Each row is a point on a tangle of strands that fork and nearly touch. The rows are in no order.
Two points are linked if the straight distance between their rows is under 71.9. Some points are linked to none.
z825: 13; 25; 22; 32; 35; 44; -8; 0; 6; -37; 56; -31; 1; -30; -12; -6; -20; 13; -35; 25
z226: 10; -39; 1; 12; 3; -1; -7; -6; -9; -5; -11; 44; -1; -11; -2; -13; 6; -23; -4; 8
z339: -12; 37; -7; 15; -19; 16; 24; 55; 14; -10; 31; 4; -13; 25; -14; 24; -14; -1; -15; 20
z73: -24; -9; -13; -5; -44; -9; 55; -23; 26; 37; -73; -2; 5; 22; -7; -23; -4; 0; 28; -8
z701: 2; 16; 68; -16; -12; 41; 34; -8; 44; -3; -14; 22; 37; -46; 11; -52; 14; -15; 52; 19
z118: 14; -32; 9; 10; -10; -3; -25; 69; 22; 19; 6; 57; 2; 11; -5; 40; -4; 8; -35; 8
z206: -31; 82; 3; 0; -19; 53; 27; 16; 48; 0; 0; -21; -20; 2; -15; -3; -22; -32; -4; 1
z425: -7; 12; 11; -13; 4; 14; 29; -34; 12; 5; -30; 3; -4; -20; -3; -37; 25; -11; 44; -16
z679: 18; -47; 25; 7; 33; 40; -28; -31; -9; 0; -20; 39; 11; -45; 1; -31; 4; -39; -2; 7
z640: -12; -19; -16; -1; -30; -48; 25; -21; 1; 23; -48; 7; -15; 41; -2; -11; 23; 20; 38; -22
z668: -4; 35; 25; 15; -12; 39; 36; 16; 39; -12; 10; 21; 5; -17; -18; -25; -24; -25; -1; 18
z13: -13; 44; 13; -15; 1; 68; 25; -18; 27; 29; -46; 1; 16; -20; 26; -38; 1; -20; 37; -22
z472: 31; -13; 39; 37; 9; 13; 27; 16; -12; -27; 31; 44; 31; -48; -10; -34; 7; -1; -6; 29
z740: -12; -16; -11; -10; 21; -11; -50; 48; -9; 38; 3; 6; -10; 36; 0; 83; -8; -17; -47; 15
z880: 2; 12; -16; 8; -10; -5; 4; 32; -11; -16; 23; 5; -18; 20; -7; 18; -8; 3; -11; 8
z303: 24; 25; 12; 34; -2; 10; 16; 30; -20; -36; 63; -12; 10; -12; -5; 8; -13; 32; -29; 17
z441: 21; -5; -11; 2; -5; -30; 1; 17; -30; -18; 24; 8; -3; 6; 1; 10; 5; 23; -1; -3
z718: -21; 17; -40; -29; -14; -51; -23; 15; -17; 5; 42; -44; -5; 37; 18; 44; -16; 10; -14; -11
z578: -7; 16; 4; 30; 23; 25; -15; 28; 1; -22; 62; -39; -2; 10; -5; 33; -24; -5; -47; 36
z446: 26; -25; 24; 35; -5; 9; 10; 35; -5; -22; 27; 53; 19; -18; -7; -9; -6; 2; -16; 25
z931: 0; -30; -6; -4; 4; -9; -40; 55; 10; 33; -14; 35; -9; 25; -1; 65; 1; -6; -44; 9
z113: 28; -7; 14; 1; 27; -20; -3; -33; -41; -34; 32; -17; 12; -35; 2; -28; 8; 15; 2; -3
z508: 40; -10; 15; -3; -12; -50; -1; 41; -10; -2; 13; 33; 3; 0; -13; 23; 12; 71; -5; -24
z957: -11; 0; -28; -24; 13; -25; -28; -49; -21; -16; 42; -59; -4; -13; 19; -15; -17; -2; 1; -30
z806: 4; 8; 18; -12; 36; 60; -8; -44; -1; 18; -30; 1; 7; -26; 33; -38; 28; -18; 40; -28
z301: 1; -12; -3; -32; 12; -29; 2; -62; -23; -6; -38; -8; -15; -13; 3; -33; 37; 4; 47; -25
z461: -11; -26; -39; -23; -9; -52; -23; -40; -31; 4; -40; -13; -15; 27; 13; 11; 14; 6; 20; -26
z942: -29; -5; -62; -25; -20; -21; -1; -22; -14; 35; -60; -24; -26; 32; 3; 28; 2; -9; -2; -12
z419: 1; -39; -9; 12; -8; -8; -13; 11; -3; 8; -24; 47; -6; 19; 3; 13; 5; -10; -6; 1
z765: -21; 0; -46; -43; -17; -55; -37; 8; -13; 21; 1; -31; -13; 51; 17; 60; 0; 13; -4; -21
z175: 1; 18; 70; -9; -21; 36; 44; 2; 48; -9; -9; 25; 39; -38; 0; -47; -14; -14; 40; 39
z881: 8; -54; 13; 15; 8; 19; -14; -14; -5; 0; -24; 57; 13; -27; 1; -18; -5; -38; -9; 19
z481: -17; 11; 1; 12; 37; 65; -38; -10; 12; 4; 14; -35; -12; -8; -6; 25; -20; -40; -46; 25
z511: 36; -34; 13; -5; -10; -68; -19; 33; -3; 11; -22; 37; 1; 8; -13; 16; 22; 62; 9; -35
z60: -6; 61; -4; 9; 0; 17; 17; 13; 7; -32; 49; -43; -15; -5; -12; -3; -20; 6; -8; 13
z269: -24; 0; -52; -28; -13; -30; -18; 4; -16; 26; -29; -20; -21; 46; 9; 53; -2; -7; -14; -3
z991: -9; -10; -28; 0; 15; -35; -36; -32; -20; -21; 69; -57; 19; -12; 22; 3; -19; 2; -36; -18
z140: -5; -8; 8; -29; 9; 0; 15; -58; -2; 13; -50; -6; -2; -18; 2; -38; 43; -8; 49; -27
z847: -16; 17; 8; 20; 44; 52; -33; 0; 19; -11; 40; -42; -6; 0; -9; 31; -24; -24; -48; 38
z907: 0; 20; 47; 8; -22; 29; 43; 14; 36; -21; 4; 30; 28; -22; -15; -39; -21; -16; 22; 31
z298: -15; 77; 4; 10; -2; 39; 24; 14; 29; -25; 28; -32; -20; -2; -18; -12; -17; -6; 2; 1
z324: 6; -28; -6; 3; -13; -49; 8; -5; -14; 5; -34; 23; -1; 27; -4; -6; 28; 23; 34; -19
z688: 12; -20; 23; -6; 33; 37; -12; -43; -5; 8; -27; 22; 4; -38; 8; -40; 24; -24; 21; -12
z672: 33; -10; 6; 15; 13; -23; -13; -18; -52; -36; 51; -15; 14; -22; 9; -11; -8; 25; -18; 0
z197: 13; -72; 13; 0; -28; -32; -34; 31; 30; 46; -57; 54; 5; 29; -8; 23; -3; 17; -11; -17
z68: 4; -52; -5; 8; -20; -12; -24; 29; 13; 26; -40; 55; 2; 24; 5; 23; -3; 0; -12; 1
z839: -18; -25; -47; -13; -12; -24; -8; -35; -13; 24; -68; -2; -18; 22; 2; 6; 12; -8; 7; -17
z692: -22; 22; -16; -18; -23; 20; 49; -18; 37; 36; -72; -10; 5; 0; -6; -33; -7; -10; 26; -14
z988: -2; 34; 11; -13; 21; 70; 4; -31; 14; 20; -35; -2; 12; -19; 29; -32; 14; -21; 34; -29
z833: -25; -1; -21; 5; 14; 20; -29; 14; -9; 14; 4; -15; -15; 23; -4; 47; -17; -37; -36; 27
z318: -26; 4; -30; -14; 14; -1; -32; 28; -11; 27; 10; -18; -8; 45; 6; 70; -13; -24; -38; 22
z395: 13; -35; 26; 19; -20; -31; 29; 19; 1; -7; -3; 52; 22; -4; 1; -20; 22; 25; 26; 12
z247: -10; 37; -17; -18; 2; 31; 13; -22; 14; 5; -19; -25; -24; -4; -10; -9; 1; -14; 14; -13
z259: -29; -20; -31; 2; -10; 33; -7; 27; 15; 49; -52; 16; 5; 20; 5; 41; -16; -54; -49; 31
z368: 7; 3; 9; -9; -1; -47; 32; -24; -23; -22; 0; 1; -3; -9; -5; -30; 37; 20; 38; -5
z420: -6; 18; -9; 14; 9; 2; -15; 12; -12; -24; 70; -47; 0; 8; 1; 26; -27; 7; -33; 20
z397: -7; -6; -34; -33; -7; -49; -2; -53; -27; -2; -29; -25; -23; 15; 1; -13; 14; 8; 37; -29
z996: -19; 56; -11; 12; -11; 10; 19; 40; 8; -19; 48; -34; -15; 31; -14; 27; -22; 1; -14; 23
z596: -17; -20; -17; 4; -50; -35; 43; -13; 13; 37; -61; 7; 0; 45; -10; -17; 13; 17; 34; -20
z655: -1; 32; 8; -11; 36; 38; -19; -33; 3; -17; 29; -51; -9; -17; 9; -17; -8; -2; 17; -23
z600: 14; -46; 4; 14; -7; -46; 2; 0; -18; 1; -29; 44; 4; 10; 2; -14; 35; 21; 26; -9
z137: 21; -1; 9; -8; 10; -40; 14; -30; -38; -33; 17; -13; 1; -25; 1; -30; 24; 25; 26; -5
z134: 1; -16; 22; 4; -16; -31; 41; -14; 2; -10; -11; 22; 5; -8; -7; -31; 35; 10; 43; 4
z695: 18; -26; -14; 11; 11; -34; -37; -17; -41; -27; 63; -35; 30; -11; 23; 8; -19; 20; -43; -6
z998: -16; 1; -14; 3; 20; 46; -28; -5; 1; 15; -9; -12; -17; 3; -5; 28; -13; -46; -38; 21
z360: 29; 24; 21; 37; 12; 14; 15; 2; -19; -45; 63; -17; 13; -29; -6; -9; -10; 26; -26; 16
z168: 30; -22; 16; 22; -7; 1; -6; 69; 3; -2; 26; 53; 8; -3; -6; 21; -7; 19; -34; 12
z514: -20; 18; -26; -13; 2; -27; -24; 22; -9; 1; 60; -54; 4; 28; 14; 46; -22; 2; -32; 8
z256: -2; 35; 13; 11; 38; 49; -22; -11; 19; -26; 49; -50; -7; -20; 2; -11; -23; 9; -10; 9
z799: -2; 5; -14; -27; 20; -4; -25; -45; -18; -12; 19; -46; -15; -15; 11; -11; -9; -5; 9; -21
z44: -20; 40; -16; -23; -10; 48; 40; -18; 36; 39; -67; -13; 5; -12; 10; -30; -6; -8; 31; -23
z314: 26; -55; 17; 0; -19; -62; -29; 27; 19; 32; -42; 41; -7; 22; -20; 18; 19; 46; 2; -35
z878: 39; -6; 2; 4; -6; -45; -2; 29; -35; -18; 28; 16; 6; -2; 5; 12; 7; 54; -7; -13
z218: 1; 28; 13; 24; -16; 24; 30; 38; 21; -20; 27; 16; -3; -6; -21; -11; -17; -15; -6; 19
z565: 5; 7; 43; -3; 6; 18; 37; -17; 21; -8; -1; 18; 16; -38; -3; -50; 28; -10; 39; 7

A fork is a point with three links, a tip a point with one. Leave the first point through the second and follow the links. Name the first fork or tip that comes.
z931 / z118 -> z472
z397 / z301 -> z339
z655 / z256 -> z303
z339 / z996 -> z206

Name the points in between on the shortest way along the links from the first point to the second, in order.
z44 / z197 -> z13, z988, z806, z688, z679, z881, z226, z419, z68
z996 / z878 -> z339, z880, z441
z718 / z301 -> z765, z269, z942, z839, z461, z397
z655 / z672 -> z799, z957, z991, z695
